A landscape with many valleys, sampled at points; each row gives a point and its height.
A ball rolls from a point to the lowest of its 2 nearest points, and stops where none of them is lower. Distance is the straight distance between rows; heights are no part of it.
bavug h=3.12: [ -2  37  18  19   3  -2  -2  -6  23   7   3  16  24 -28 -25  13   3  16
 -12  -3 -12  15  -5 -33   4  24   9  -4 -23 -30 -13  28  -1  17  13 -15
  -1 -19  15  35 -11  11  -7   8   2  -2   3]
buv h=3.81: [ 16  16  -8 -10  -2   7 -32  -4  -4  13 -15  12   5   9  22 -14 -18  13
   1  21  -2   1  -5  12  26  -5 -33   7   2  16 -13   4  16   3  39   0
  23  -2   9 -24   1  23   4  -8 -19 -13  -7]
Ritot h=5.58: [ -5  -3  24   8  21  -3  19  20 -20  -6  10   8 -15   1 -37 -13  30  14
 -11   3   2 -13  -8 -42   3  -8  -4   3 -20   6  14 -10   1   0 -21 -26
  -6  10  20   9  -1 -20  31  29  13 -15  16]
nog h=3.87: [ -4 -33  17   4  12  -7  -4 -15  -5  -2 -23 -23 -20  22 -11  -7   6 -17
   4 -43   6  -6  10 -12  10 -16 -11  -3   1  25  27 -13  11   2 -18 -18
 -14  12  -4  -9   2  -7  10  -5  -3   0   3]
Bam h=5.34: [  3  12 -19 -10 -19  13 -34 -11   1  21  -8  -7 -10  18   1  -7  -1  -9
   6  -6 -17  25   9   3   0  10 -24   6  19   7 -26  -5   3  -2  34  15
  -8   0  -5 -28  14  10  20   9  -7  15   9]
tet h=2.54: [ -3  -2 -17   0  -3  -3  25  -7   7   9   7  -7  -7   2  -7  -2  12 -21
   0 -35  -4   2   4  23 -15  -2   5   1  -8  -9  -4  -3  12   1   3  19
  -4   8 -12  10   9 -14  -8  -6  11  29  -6]
Binu h=5.17: [ -7  15  -6  27  -9  19 -20   5   8   4  34  -1 -45 -11 -44   8  28   4
  19  17  -6  -1  -7  -9 -15   0  23   7  13 -16 -15   7   3   2 -21  -5
 -17 -12  10  20  -5 -11  10  41  23  16   5]
Bunu h=3.85: [ 12   4   3  -4   5  -7 -19   3   9  10 -35  -4   8  -3  32  -6 -16   7
  -1 -25   0  24  23   4   7   7  -5  -9 -10  -1   9  11   9  12  15  15
   6 -10  -6   2  -2  18   2 -15 -29 -20  -3]
tode h=4.44: [-15 -18  28  16  20  -1 -11  -8   0   1  -6  -4 -20  -1  -5 -13   2   8
  -7 -13   6 -18 -13  -7  23   3 -26   9   6  12   7 -20  -5  16  -6  -2
  -4  -4   3 -12  -5  -6  22   6 -14   8  -6]
Finep h=2.24: [  1 -33 -16 -17 -19 -12   7 -17  -9  -5 -15 -13  -1  19  -2   3  14 -25
  11 -22   9   7  11  11 -21 -10   4 -13  -4  10   9   3  -5  -4 -12  -1
 -14  15 -24 -23  12  -9   7  -3   4   7   7]
mut h=3.32: [-12  13   6  16   6  16  -5   0  21  21  17  -4 -22 -15  -8   4   8 -29
 -11  25  -3   0   3   9  28   9 -23   3  13   2 -17   8  21  14  18 -18
   1  -6  15  -9   3   6  -2  -1  -2  25 -39]
maza h=3.75: [-15  -6  10  31  -3   0  18  13  -8 -28  23  11  -3 -18 -24  11 -15  17
  -4 -15   8 -19  -6   8 -31  15  35   9  -4 -29  -4  -3  -9 -21  -7  21
   0 -14  -3  29  11 -25 -14  -9   4   3  -1]
pesa h=5.36: [ 19   3  -8 -33  12  -3  34   1 -28 -11   9  -9  21  30  19   9   4  10
  19  15   9  16   0   3 -19 -11  15  -3  13   9  13 -14 -20 -16  -9   2
  22  23  -5  11   2  -4  -5  -7  10 -15  20]
Kub h=5.51: [ -9  -4   1  29  -9   7 -26   6  -4   1  34   0 -46   0 -43   3  11  -7
  18  19   7 -21   1 -10 -14 -11  -2   5  21   2  -4 -11   9 -18 -21  -6
 -23 -12   4  -2  -2  -1   6  26  21  14 -11]
notot h=6.28: [ 28 -20  -4 -21 -11 -11 -22 -10   8 -12 -15  -8   9  27  36  -3  -8  -1
  24  17  13  -9  19  15  -4 -11  23   3   5  13  37   9 -19  -7 -12  10
  11  -1 -13 -16  -9  19  -2 -22   6 -36  -8]
ton h=1.79: [ 15   3  -2 -17   1  -2   6 -11   9   9   0 -12 -12  18  -9  -7  19  -5
  19 -26  -5  23   3   7 -23  -9   7  -5   4 -14  11 -17  -5 -17 -18  21
   1  17  -8  16   3  -2   5  13  21  14  16]
kip h=2.01: [-10   5   7  14  12  14  -7  -6  18   7   3  14 -12 -44 -37  -9  18   3
  16  37   1  -3 -15 -16  23   0   9  -3 -20   4  -6   9  10  19 -21 -15
  -7 -12  18  10 -30   1  14  26  13   7 -12]
fineg h=5.79: [-18 -10  17  30   5  10   3 -10  18   5   8  -7 -20 -38 -34   9  -6 -26
 -16   9  12 -22 -17  -2  17 -10   9  15   6   3   0 -13  14  20 -10 -28
 -22  -7  11   8 -13 -10  -4  12   6  31 -25]
Favos h=4.25: [  9  24  -6 -23   0  26  21 -16   1  17 -23   8  17  -2  10 -25   8   0
 -17 -20  -6  19  -7   8  17   7 -17  11  16 -10 -25 -15  17  29  18   6
  12  24   8 -32   6  -2  14  -6 -12  24  -5]
dizo h=6.69: [ 12  10 -10 -17   8  -5   2  17 -25  -8  24 -13  -8   8  24   8   0  -3
   9  26  10  -4   1  13   1   0 -15 -12  -1  29   5   3  -5 -18  16  14
  14  -3  -6   1   9   1  -8 -11   6 -27   4]
nek h=3.99: [-15   6 -15   3  -3   5  11   0   7   9  25   6 -18  -1 -12  -7   9 -30
  -2  11  -3   3   2  13  16  15 -21   4  14  -1 -30  -5  17   7  15   4
   0   2   0 -22  10  -1   3   3   1  41 -28]
pilu h=4.65: [ 17   4  21   0  18 -16   4   8   1  -1  -2   1   6  -4  23 -11  -6  24
  12  15  -2  -8  -4  -2  -2  10  -4   0 -16   0  10  -7 -12 -10  -2   8
  21  -6   8  21 -14   5   8   5  -2 -21  17]
Zubol h=3.23: [-10 -27   1   0   3 -26   1  18 -33 -30   8  13   4  -3  11  -1  -3   6
 -24 -28  12  -3   7   3 -20  10   8  -2 -24   0   9  -2 -18 -12 -11  12
 -17 -17  -9 -16  -3 -26  -2 -15  -4 -23  16]
nofol h=4.21: [  6 -20 -17 -13 -10   7  19 -19  28   8 -35 -24  15  11  -2  21  10 -18
   9  -6   3   0  11  16  -2 -24   7 -11  -1 -14  11   1   3  15 -19 -10
 -10  21 -17  -1  -2   7  -1 -10  -9   0  -5]
Vome h=1.42: [  6   3 -16  -6  -1   6   4 -13  18  20   0 -27 -26  21 -16  -4  26 -26
  15 -26  -6  14   2  18 -15 -15  -3  -9   4  -9   6 -13  20 -10 -11  14
   0  16 -12  18  12  -7  -5   3  19  23   9]
ruku h=3.90: [-22   4  22  23  24   8  21  -3  -7   4   2   5 -27 -20 -20 -33  13  13
 -23   5   6 -23 -10 -13  21   5  -8  26  -8  -9  -1 -21  10  22 -20 -10
   9   2  15  -4   3 -19  20  22 -18  12 -23]
defo h=6.98: [ -8  -3  -5   4  -3   1 -12  30 -39 -25  41 -10  -8 -12  10  16 -16  12
   5  24  16 -18   8  14  -4  13  22  -3   8  11   4  -5 -32 -20  -2  20
  -4 -30  -8   0   8  -8 -17  -5  21 -23  -1]
kemif h=5.77: [ 21  19 -13 -28 -22  10 -40 -18   5 -13 -26  15  10  -1  39  -7 -33 -13
  19   1   0  23  28  18   0 -18   1  11   0  -2 -12  11  -8  -5  32  19
  -2 -11  -7 -20   3  27 -18 -11 -15 -14  -2]
zezib h=6.14: [ 30 -20  -4 -12 -16  -3 -13 -13  -5 -10  -7  -8   5  39  11   5  11  -5
  31  24  19  -8  15   3  -9 -21   2  -7  15  24  31   0 -15 -17 -11  -1
  17  26  -4 -19   6  20  -3 -17   8 -35   0]
ded h=3.49: [-12  -4   1   3  -3   7 -16   0  19   8 -16   8  13 -18  22  -3 -20  -2
  -9 -18  -4  19  14  13  12   9  -6  -4   3  -8  -7  15  12  11  23   3
  -7  -7   2  -5  -5  10  -6 -18 -20   8  -8]
bute h=5.03: [  8  12  -9 -21   7  -8  39  13 -20  -5  21  -7  20   9  -4  18  -1   3
  12   9   7   7  -5   6 -19 -11  25  -1  14   3  10  -5 -13 -18  -5  -4
  11  23  -1  24   5 -12 -23  -3  21  -8  11]
dimal h=7.51: [  6  -2  -6 -10   7 -23  16  17  11  15 -28  -2  31  -2  13  15  -2   9
 -26  20  -6  -5   0 -19   1   4  10 -15 -19   1   9  19   2  15  -7 -27
  15   4   8  12  -6  18  -6 -11  -5 -22   7]
kipeb h=3.46: [ -7  14  -1  -8   0  23  32 -21   7  18 -28  -6  12 -10   5 -16  14  -8
 -37 -43 -17  22   0  -3  14  18 -10  10   5 -21 -13 -12  16  24  -4  -4
  -9  25   3 -21   0  -3   5 -12 -15  25  -8]
lamo h=7.14: [-21 -11 -12   6   7 -14   6  31 -37 -24  22   3  12 -25   1  23 -27  15
 -19  16  12 -16  -8   4 -10  14  26   1 -12   4  -3   3 -19 -12  -2   8
   0 -16  -9   3   4 -21 -22 -17   6 -24   8]
fugab h=4.78: [-15 -23  14  16   1  -7 -18   3 -23 -20   3   5 -22  19 -12 -12   0  18
  -5  -8  -2 -29  -7 -22  19   1 -13   2   8  20  11 -18 -17  -4  -6  -3
  -1  -4   2 -15   8  -6  19  16 -11  -4   2]
muno h=3.95: [ -1  30   2 -10   7  -7   0   9  16  14  -3   9  23  -3  11  -2 -16   9
  -4  10 -10  14   6  -7   6   7   3  -2 -11  -9  -7  12   5   4  20   2
  10  -5   9  16   6  16  -7  11 -11 -12  17]
mos h=3.24: [ 15  -1  23  -4   9   0  10  -2  -2   0   6   9   6  -1  -7 -14  21  19
  19  23  -2  -5 -20 -12   4 -13  -6 -10   5   3   5 -10  -2 -12 -11 -15
  19  20  15   6 -18  -3  12  22  21 -10  12]
Ner h=5.35: [ -8 -13  23  20  19 -12   6  26 -20 -13   9   8 -12  10 -21  -5   6  21
 -17  -9   1 -13   1 -39   7  -1  -7   0 -20  12  25  -5  -4  -5 -26 -28
   2   3  14   1  -8 -14  22   8   7 -30  19]
Kadu h=4.96: [  4   7 -13 -19  -4  -5  23  -2   1  -4 -18  16  47   1  30  -2 -16   9
  -9   9  -5  -5  -9  11  -5 -11   0  -5  -5  -7  -7  12  14  20   3  -3
  13  10   0  -6   0  14  -8 -14 -25   5   1]
koz h=7.61: [ 11 -15 -11 -18  -5 -18  13  12  16  16 -31 -25  18   9  -4  16  -1  -6
 -10  15  -2  -9  14 -14   7   0   8 -13 -18   3   8  15  13  14 -15 -31
  -1  17   0  -1   0  19   1  -9  -4 -22   5]
fepor h=3.08: [-18   7  -4   5   0  20 -33   7  15   9  -7  16   3 -22  19  -6 -35  10
  -7  -1   0  20  11  17  29   3 -16  -4  13  -5 -18  14  11  10  32  -5
   4  -8  11 -28   9  21  -8  -8 -15   1 -18]
Zoma h=3.22: [  6 -17   1   7 -10   1  -1  -3  -2 -10  21  -1  -6  21 -12   1   8 -17
  24 -25   8   3  15   7 -24 -34   9  -7  15   6  26 -10  -2 -32 -15   2
  -3  10   3   6  -5   3  -9   1  26   9  -1]
tuge h=1.54: [-13  21   2  -6  -7  30  -6 -13   4 -10   3  34  24 -12  15 -17 -20  12
  -1   4  -7  10  -9  24  16   1  -8   4  12 -26 -41   2   9  19  23  11
  10  -3   6 -30   4   2  -7  -4 -13  29 -22]
mino h=2.65: [ 12 -23  13   6  -9  -2 -10  -8   1  -4   1  -2  -8  35 -14  -2  13  -4
  22 -35   0  21   4 -11 -23 -16   4 -11  24   1  20 -17 -14 -27 -16  -5
  -1  15  -1   4  -9   2   8   7  19   2  19]
dal h=6.08: [  2   6  11 -17   3 -11  29   6   1  11 -14   8  11  -4 -13  -5  11   5
 -34   1 -15 -15 -17 -34  -2  10 -19  -9 -21  -7   2  -1  -2   8 -23 -34
  -3   2  14  -2  -6  -7  14   7  -7 -14  15]
diri h=4.16: [ -6  16  -6  31  -7   2  19   7  -4 -11  31   0   1 -13 -31  18  -9  10
  -6   3   4 -15 -17   9 -27  15  48   6   9 -26 -17  -1 -16  -8   3  13
   4 -14  -3  31  12 -26 -31  -4  21  10   0]
rusen h=4.14: [ -2 -21   8  -5   3 -20 -10  15  11   0 -25 -18   7   8  20   4 -13  -1
 -13 -27  -5   7  12   2   8  13  -2  -5 -28   5  13  19   0  -1  -7  14
 -14 -13  -7   0  -2   4  -1 -14  -9 -20   9]
tute h=5.54: [ 20  -3  -6 -37 -21 -12 -14 -20  -8 -21 -41   9  32  16  46  -2 -15  -5
  21  -1  14  15  15  18 -15  -9  19   4 -11  -4   1   4   1  26   6  26
   9   6 -14 -11  -1  10   8 -16 -35 -24  -3]
rubar h=4.59: [  5  10  -8  12  -3 -12  20  18  -7 -11  33  -4   1  -8  -9  17 -11   0
  12   8  -1  -3  -6   8 -25  -4  36   6   9 -17  -1  -1 -17 -23   0  -1
   9  -1  -3  36   8  -4 -24  -8  32  11   5]
kad h=3.34: [ -5  17 -21  -2  -1   4  10  -9  15  16  15  -6  -9   5  -5  -3  16 -27
  -3  -4  -9   9   5  19  -1   4 -13  -1   3  -3 -30   3  22  -1  14  11
   2   6  -6   4  14 -10 -12  -6   6  34 -15]
tetu h=5.07: [-23 -20  32  34  10  -7  -6  13 -28 -23   9   7 -23  15 -32 -12   2  11
 -13  -8   4 -34   0 -31  21  -6  -5   5  12  14  19 -13   0  -1 -22 -24
 -13  -2  16  -2   2 -12  16  15  -4 -17   4]
Gezam h=2.64: [ -4   0   1  12  14   0   7 -10  15  22   3 -18 -36   0 -28  -7  28 -23
  -1 -35 -13  11  -6  -3  -3  -1   0   7   9  -1   1 -20  17  -1 -18  -3
 -21  14   0  11   4 -14   8  20  20  32   0]
Lik h=4.39: [  1  12   6   3  -1   4  -6  22 -23   1  35  -2 -13   3 -23  10  12  29
  16  40  -1  -6  -9 -15 -11   2   1 -12  17  -7  -8 -14 -18 -11 -12  -3
  -1  -5  11   2   0  -2  14  41  22  -3  19]
supo h=4.60: [  0  -8 -13 -12  -6  -1  33 -11   8  12 -29  -7  25   0  11   0   5  -7
 -14 -14  -2   2   4  11  -2  -8  -3  -2  -7  -7   0   3  12  22   1  -8
  -3  27  -8  -3   8  -2   0 -17 -17   6  -3]
tilu h=2.70: [ -8   6   6   8  -6   8  31  -8   9  16 -27   3   7 -15  -1  -6   8 -13
 -44 -42 -12   6  -6 -16   2  11 -14   8 -10 -19  -5  -3   5  16  -6 -10
 -18   1  -2  -6   4 -12   5  -9 -13  17  -7]
nipar h=4.84: [ 18  14  -6 -19  -6   8  15 -26  -7  14 -17  14  16  16  11 -24  15  16
   1   2 -19   2 -19   8   5  -3 -19  11  14  -3 -29 -15   8  15  16  11
  21  21   8 -22  -1   5  15   6 -10  16   1]
Bilor h=5.80: [-27 -13   2  30 -11  12  -9   9  11   6  30  -2 -51 -10 -42  12   5 -26
   2  20  17 -36  -3  -8   7  -5  -4   9  32   8 -10 -19   7  11 -23 -17
 -21 -12   4  -9   6  -8   1  30  13  28 -29]
ruga h=7.26: [-16   0   0   7  10 -21  28  25 -22 -13   6   8  25 -22   5   8 -18  25
 -16  13   5 -10 -15  -7  -9  16  13  -3 -12 -11   3   7 -21 -10  -7  -5
  11 -10   2  18  -1 -10 -18 -15  -1 -14  13]
resem h=6.83: [ -3   1  -6   5   3  -3  -9  22 -11  -8  21 -13  -4  -2  15  11  -7   1
   9  32   0  -9   8  10   4   3  -3   3  -4  16   6   3 -15 -24  15  17
   1 -16  -7  10   5   3 -16  -2  14 -16   7]
Risi h=5.60: [-13 -14  23  15  14   8  -7 -18  20  14  -9  -5 -15 -37 -13   6  -6 -13
  -7   5   8  -8 -19  -8  21  -9  -1   7   6   3   8 -10   5  19 -15 -19
 -18   0  13   8 -34   3  12   0  -3  28 -16]
fefe h=5.99: [-22  14   3  35 -11  18   0  -5  24   9  26  -2 -30 -32 -38  10   9 -25
  -4  29   8 -20 -14   5  18   2  10  14  17   1 -17  -3  20  17 -10 -15
 -12  -6   9   9  -9 -10  -2  14  17  32 -39]
Riz h=3.86: [  9 -22  -2  -6  -5  -3   7 -13  24  10 -29 -27  -7  14 -19  11  11 -23
   9 -20   5   9  10  -2  -3 -28   1 -14   3  -6  21   0   8   0 -27 -22
 -14  28  -6   5  -8   5   5   3   9   2   3]
gem h=4.79: [ -7  17  -3  14  -3  10  -6  11  -4   7  28  -2 -20  -9 -22   8  15  22
   8  26 -12   5  -3  -9  -4  20   4  11   5 -19 -18  -6  -7   9 -10  14
  -2  -8   6  13   7  -6  18  39  10   9  14]
bofa h=5.23: [  3   1 -11 -30  -3 -11  18  -1 -13 -11 -33   9  51   2  38   3  -9  13
 -14  -3   9  12   2  -4 -23   8   3  -3 -24  -7   4  16   0  17  -3   3
  10  -4  -9  -1  -6   1  -3 -26 -38 -26   7]
Mupul h=1.46: [  6 -31 -13   0 -11 -18  -4   8   5  -9  -9 -15 -11  25  -3  11   2 -24
   1 -43   5  16  19   2 -31   0  17 -11  -7   2  13   6  -9 -17 -19   2
 -23  -1 -17  -3  -7 -10  -7  -6  18  -4  18]
fezak h=5.40: [  5  -9 -15 -33 -12  -9   0 -17 -16 -20 -49   2  40  13  37  -1   4   0
  -2  -9  15  15   9   9 -15  -9   6   2 -16  -6   2  14  12  36  -7  13
   9   4 -21 -15  -2  -9  11 -28 -49 -24   1]
bisi h=3.66: [ 17  -9 -10   3  -4  -5  -8  -1   3  -7  26  -6 -12  12   3   6  -1 -29
  31  -6  11   5  17  21 -17 -27  16  -2   1   5  30   2  -4 -37  -4  15
   1   4 -14  14   5   6 -23 -13  19   0  -9]
daziv h=3.42: [ -2 -17  16   2   8   2   5 -22  13  17 -26 -26 -20  12 -25  -2  17 -21
   0 -39  -1   8   2 -15  -3 -19  -8  -2   8  10  20 -19  10   3 -19 -19
 -16  19  -3   2  -8  -9  15   9   7  16   2]
Seta h=2.62: [  6  27 -11 -23   3  22  -5  -3  -6   1  -8  38  19   1  24 -19  -9  12
  -2  18  -2  13  -9  18  16   0 -19   3  14 -12 -46   1  21  17  38  -2
  25  13  14 -40   3   9  -4   2 -20  12  -9]
zifu h=5.14: [ 14 -18  16  -5   0   3 -32 -16  22  20 -38  -7   1  -6  11   3 -22   5
   4  -1  -4  11  -1  -1  14   0 -12  -4  11  12  13   1  -7   3   5  -5
  -7  -9   0  -5 -25  30   8  -8  -8  -2  -3]
kida h=4.46: [ 13   6   2 -17  -5   7   8 -13  -6  -1  -1   7   4  12   2 -13   7  20
  12   8 -16 -11 -18   5   9   0 -13  -1  18   0 -17 -28 -11  -3  11   5
   9  14  -3 -19   1  -1  20  21   8  12  19]
zif h=5.86: [  1   8  21 -11  16  -6  33  10 -15   9  -3   2  11   9 -17  -9  27  21
 -26   6  -6  -4 -22 -36  -6   6  -8  -4 -11  -1   5  -8   1  -4 -24 -25
   4  20   7   7   3 -14  19  14   4 -19  22]
Fur h=2.61: [  3   0  19   5  18  17  -2  -1   7   6   8  12  -1 -23 -20 -14  20  13
  27  33   1  -6 -15 -19  14 -13   6  -9  -9   6  -5   4   1   6 -11  -8
  -2  -4  21  10 -28   2  25  32  16  -6   7]
kigi h=4.29: [  4  31  -1  -9  14  -2   2  14  -7  10   2  -5   9  -3  25  -1 -18  21
   6  27  -5   4   2   6   7  13 -12   5 -12   9   5   2   3  -2  25   4
  25 -11  11  15   2  19  -8   3 -12 -16  14]
Peguz h=3.56: [ -1  24  13   1  10  -1  -3   4  24  12  -3  16  28 -27   1   2   2  21
  -6  17 -10  13  -6 -13  10  13   6  -9  -3 -24 -17  21   9  19  15 -16
   8  -1  25  18  -7  22   5  16  -3  -3   6]
lafi h=2.59: [-22  24  -6  15   0  26 -17  -5  19   9  15  19   7 -17   6   1 -18  -3
  -5  16  -2  15   4  11  32   9 -17  -2  15  -7 -21  18  16  15  25 -13
   7  -2  10 -17  13  18 -15  -4  -8  12 -34]
fikiz h=1.77: [ -5   0   7  17   4   2   8  -3  22   5  -4  -1 -10 -19 -21   4   4  -4
 -25 -35 -15  -2 -10  -2  -3  13  -2   3  -2 -24  -1  -2   5   7  -4   3
 -19  -2   3  11 -13 -12  -3  -1  -5  26  -2]
Folo h=4.28: [  1  22  -5  -3  13  -2  -6  17 -11  11   3   8   9   7  18 -10  -4  23
   2  29  -6  -4 -11   1  20   7 -28   4  -5  13 -16  -3  17   8  23  -3
  35   2  12  -7   9   7   5  12 -20 -14   6]
dide h=3.41: [-14  -3  19  11   4  10  31  -7   7   2   4  15  -8 -23 -22 -17  20  14
 -28  11  -2 -30 -19 -24  18   1  -8  12  -1 -14  -6 -25   0  22 -30 -16
  -7   3  12  -7 -10 -16  23  26  -7   7 -11]
Rekit h=3.88: [  9   4   8  -4  -5   3  10   3 -19   2  22   4   1  23 -17   0  16  18
  18  22  -4 -15 -16  -9  -6  -9  -6  -9  23  13  -2 -14 -11 -18  -1  -2
   8  11   7  -8  10  -6   6  23  24   2  19]
sud h=5.56: [ 21  25 -28 -24 -25  14 -33  -5  -4  10  -2  -4  -8  20  20  -2 -14  -8
  15   7 -14  35  17   0 -10   4 -15   5  14   7 -28   6 -14 -24  32  28
  -8  -4 -10 -27  14  18   5  11   0  -5   9]
Vorun h=2.56: [-14  17  17  24   9   7  -4  -3  23  10   3  13  -4 -31 -17   1   4  16
 -10 -15 -13   8  -3 -14   8  26   1   6  -9 -38  -9   8   2   8  -1   9
 -11 -17  10  24 -16   5   0  13  -5  19  -9]
kalo h=4.91: [  8 -14  10  -2   7  -8  -7  -5  15   0 -19   3   3  -1  14 -10  -6  14
  11   6  -1  -7   1  12   9  -5 -12  -1   3   7  17  -4  -5  -1   1   5
  11  -2   3   0 -11  13   3  -3  -5  -5   3]
Feru h=4.75: [ -5 -25  14  13  10   0 -34 -10   6   5  -6  -9 -28   4   4  -8 -12  -2
   8 -17  -3 -16  -2   3  14   7 -19   7  19  22  11 -15  -7  -5  -5   8
 -24 -16  -3 -22 -11   4  15   1  -3  14  -1]
zug h=4.76: [ -6  36 -10  46 -11   7 -24   7   5  -6  29 -10  -7 -13 -16  11 -12  -4
  -2  21  -5  -5  11  -3  -3  13  19   9  -7 -10 -14  28  -5  -5  31   8
   8 -33  -8  35  13   4 -33 -18  12  13 -20]
par h=3.27: [-21 -12  -5  14  -1  -7  10   5  -1 -17  11   9   3 -21   6  -5 -15   1
  -3 -16   3 -12  -4  17 -20  15  14   5 -20 -12  -5   7  -7  -2   6  20
  -5 -17 -13  15   7 -18 -14 -15  -6   9  -2]
fusuk h=5.89: [  1  24 -16 -10  -7   5 -36  -4   7  -9   6   5   7  -7  39   0 -25 -17
  14   3   3  19  23  16   4  -5  -6   4  -5   0  -4  30   8  -7  34  16
  -3 -12  -4 -11  18  18 -19 -14 -17  -6 -20]
pabu h=5.04: [ -1  -7  -8   5  -4   0 -38  -5 -10   8   5  -7 -28  20  -2 -11   3   1
   5  -9 -12   3   2   2   7  21 -17   7   9  21 -10   1 -12  -2  13  23
 -18 -18  -9 -30  12   0  15  10  -6  10  11]
Veg h=4.03: [-11 -20  13   5  15 -20  -4  16   0   2 -24 -20 -12  13  -7   1  -3   1
 -21 -36  -7  -4   6 -17   7  18 -15  -2 -30  11  18   7   2   1 -11  -1
 -17  -8   0  -6  -2  -8  12  -6  -9 -13  11]
tudug h=2.77: [-11  14  18  15   5  14  23 -13  22   2  -2  13  -3 -50 -31  -6  24   4
 -19  11  -1  -9 -28 -22  32  11  11   7  -1  -9  -6  -8  13  32 -24 -16
  -9  -7  15   3 -26  -2  10  28   1  12 -13]
Kidap h=2.25: [  2 -18  -6  13   8 -20   3  17   1  -1   2 -23 -10   2  -7  16  -7 -13
  -4 -17  -3   5  11   8 -14  -6  21  -7 -12   7  16  17   2 -15  -9  -5
  -8  -4 -12  21   3  -4 -14 -16  19  -5  11]
gon h=7.39: [  1 -12  -1  -2  -1 -20  22  19  14  -6 -13  13  28 -14   5  11 -14   7
 -24   1 -10 -13  -6 -11  -1  14  12  -5 -21 -14  -5  10 -12  -4 -10 -12
   0  -4  -1  16 -12   3   1 -18 -10 -10   3]
nas h=5.38: [ 11 -14  23  -5  -7  12  -5 -21  18  23 -28  -9 -11 -16   1   2  -5  -5
 -11  -6   4  12 -13 -10  26  -8 -13   5  11  12   5 -19  -2  19  -6 -11
  -9   2   9  -1 -28  17  18  -3 -14  20  -4]
migu h=6.52: [ 16   1 -19 -31   2 -10   1  -3 -27 -10   5 -10   9  18  49  13   5  -4
  16  26  23  -1  15  23 -10  -3  -2   1  -5  28  17  14   0  -2  14  25
  15   1 -21   2   4  -3 -13 -20 -13 -36  -3]
Kur h=5.95: [ 24 -24  -7 -22 -16   0 -13 -15 -26 -23   5   0   8  46  14  -1  10   1
  20   4  13  -9   2   0   3  -9  -5 -19  15  37  16  -1  -9 -17   9   3
  18  18 -10 -18  14   3  -7 -14   7 -34   9]
Lozil h=2.82: [  2 -18 -17 -13  -9  -6  29  -1  -4  -9  -4  -5   8  16  -6   3  10 -18
   2 -29   0  -1  -1   6 -18 -21   6 -10  -3   0   9  -1   1  -9 -19   0
  -8  27 -13  -1  16 -17  -5  -6   4   7  12]
ser h=4.42: [  2  16 -17  19  -8   5  -7  11  10   3  33 -10 -18  -7 -14  19  -1 -19
   5  15  -3  -6  -1   8 -18  -4   8  -6  -5  -2 -12  11  -2 -16  16  15
   1 -14 -13  33   8  -2 -28 -14  16  18 -17]
Zadel h=5.66: [ 21   2   0 -24 -13   0 -27 -24   2  -9 -21   2  10  13  43 -10 -19  -2
  27   2   7  14  18  23  -1 -13   2   9  -2   5   2   3 -11  -2  18  25
   7  -6 -16 -15  -8  19  -1  -7 -22 -14   5]
romo h=5.70: [ 13 -16   0 -25  -7   2   6  -6 -39 -25  18   7  27  38  16   3   6  13
  11   8   2  -2  -5  -4 -10  -8   4  -8  21  27   9 -14 -26 -19   5  -7
  20  14  -7 -10  11  -2  -2 -14  15 -22  20]
mog h=6.41: [ 20  -8 -11 -28   2 -14   3  -5 -18 -20  -9  -1  22  20  55   4  -7  -5
  24  20  18   8  15  24 -15  -7  26   5  -6   9  29   1 -11   7  -4  19
  15  -6 -12   2  -1   3 -11 -17 -10 -30   1]
gom h=3.63: [-13 -20   4  12   6 -16  11  22  -4 -17  -2  10  -7   2 -10   9  -1  14
 -31 -41  -1  -9  -4 -17 -10  22 -13   6 -29 -12  13   4 -20 -20 -13   0
 -18 -17  -5  -2  -2 -24   4 -12  -5 -17   4]
fusoz h=2.78: [-13 -21 -10   1   5 -18   5  15 -17 -11  11  -6  -2  -2   3  12  -4  -6
 -10 -16  11   4   7  14 -20  -1  16  -7 -18   6  14   7  -5 -26   4  15
  -5 -10 -12   6   8 -21 -13 -15   6  -7   6]
vuvid h=4.97: [-22  26 -14  30 -11   2 -31   6   5  -4  17   5   8 -17   7   6 -17  -2
  -4  -1  -3   8  22  -5   2  16  14  -2  -8  -8 -15  41   7   2  40  -3
  -4 -29  -9  17  22  13 -23 -15   5  13 -16]
ruze h=3.33: [  6  26 -19 -28  -6  14 -12  -4 -13   0  -3  36  22  11  31 -10 -29  11
   5  29  -3   9  -5   9  10  -7 -26   3   8   7 -29   6  15   3  38   1
  23   4  11 -28  10  20  -7  -1 -16  -9   1]
Kod h=4.06: [  6   9 -12  10  -5   1 -13   6   6  -3  42  -9 -25   1 -15  14   0 -32
  19   2   5 -12  10  18 -26 -15  17 -12   7  -4  12   9   4 -38   1  11
  -1 -10  -9  30   6  -3 -28 -14  29  12 -13]

For each start below, name the point where the ball stops.
notot | Mupul
nas | fikiz
zif | tode
lamo | Mupul
kemif | daziv
vuvid | Vome
rubar | Mupul
Veg | Mupul

For each start below, name every point that the ball comes to, in order.
fefe | fineg > Risi > nas > zifu > kalo > pilu > kigi > muno > Peguz > bavug > Vorun > fikiz
dal | zif > Ritot > Ner > tetu > fugab > tode
gon | ruga > lamo > defo > resem > dizo > migu > mog > notot > zezib > Kur > romo > pesa > bute > rubar > diri > maza > par > fusoz > Kidap > Mupul
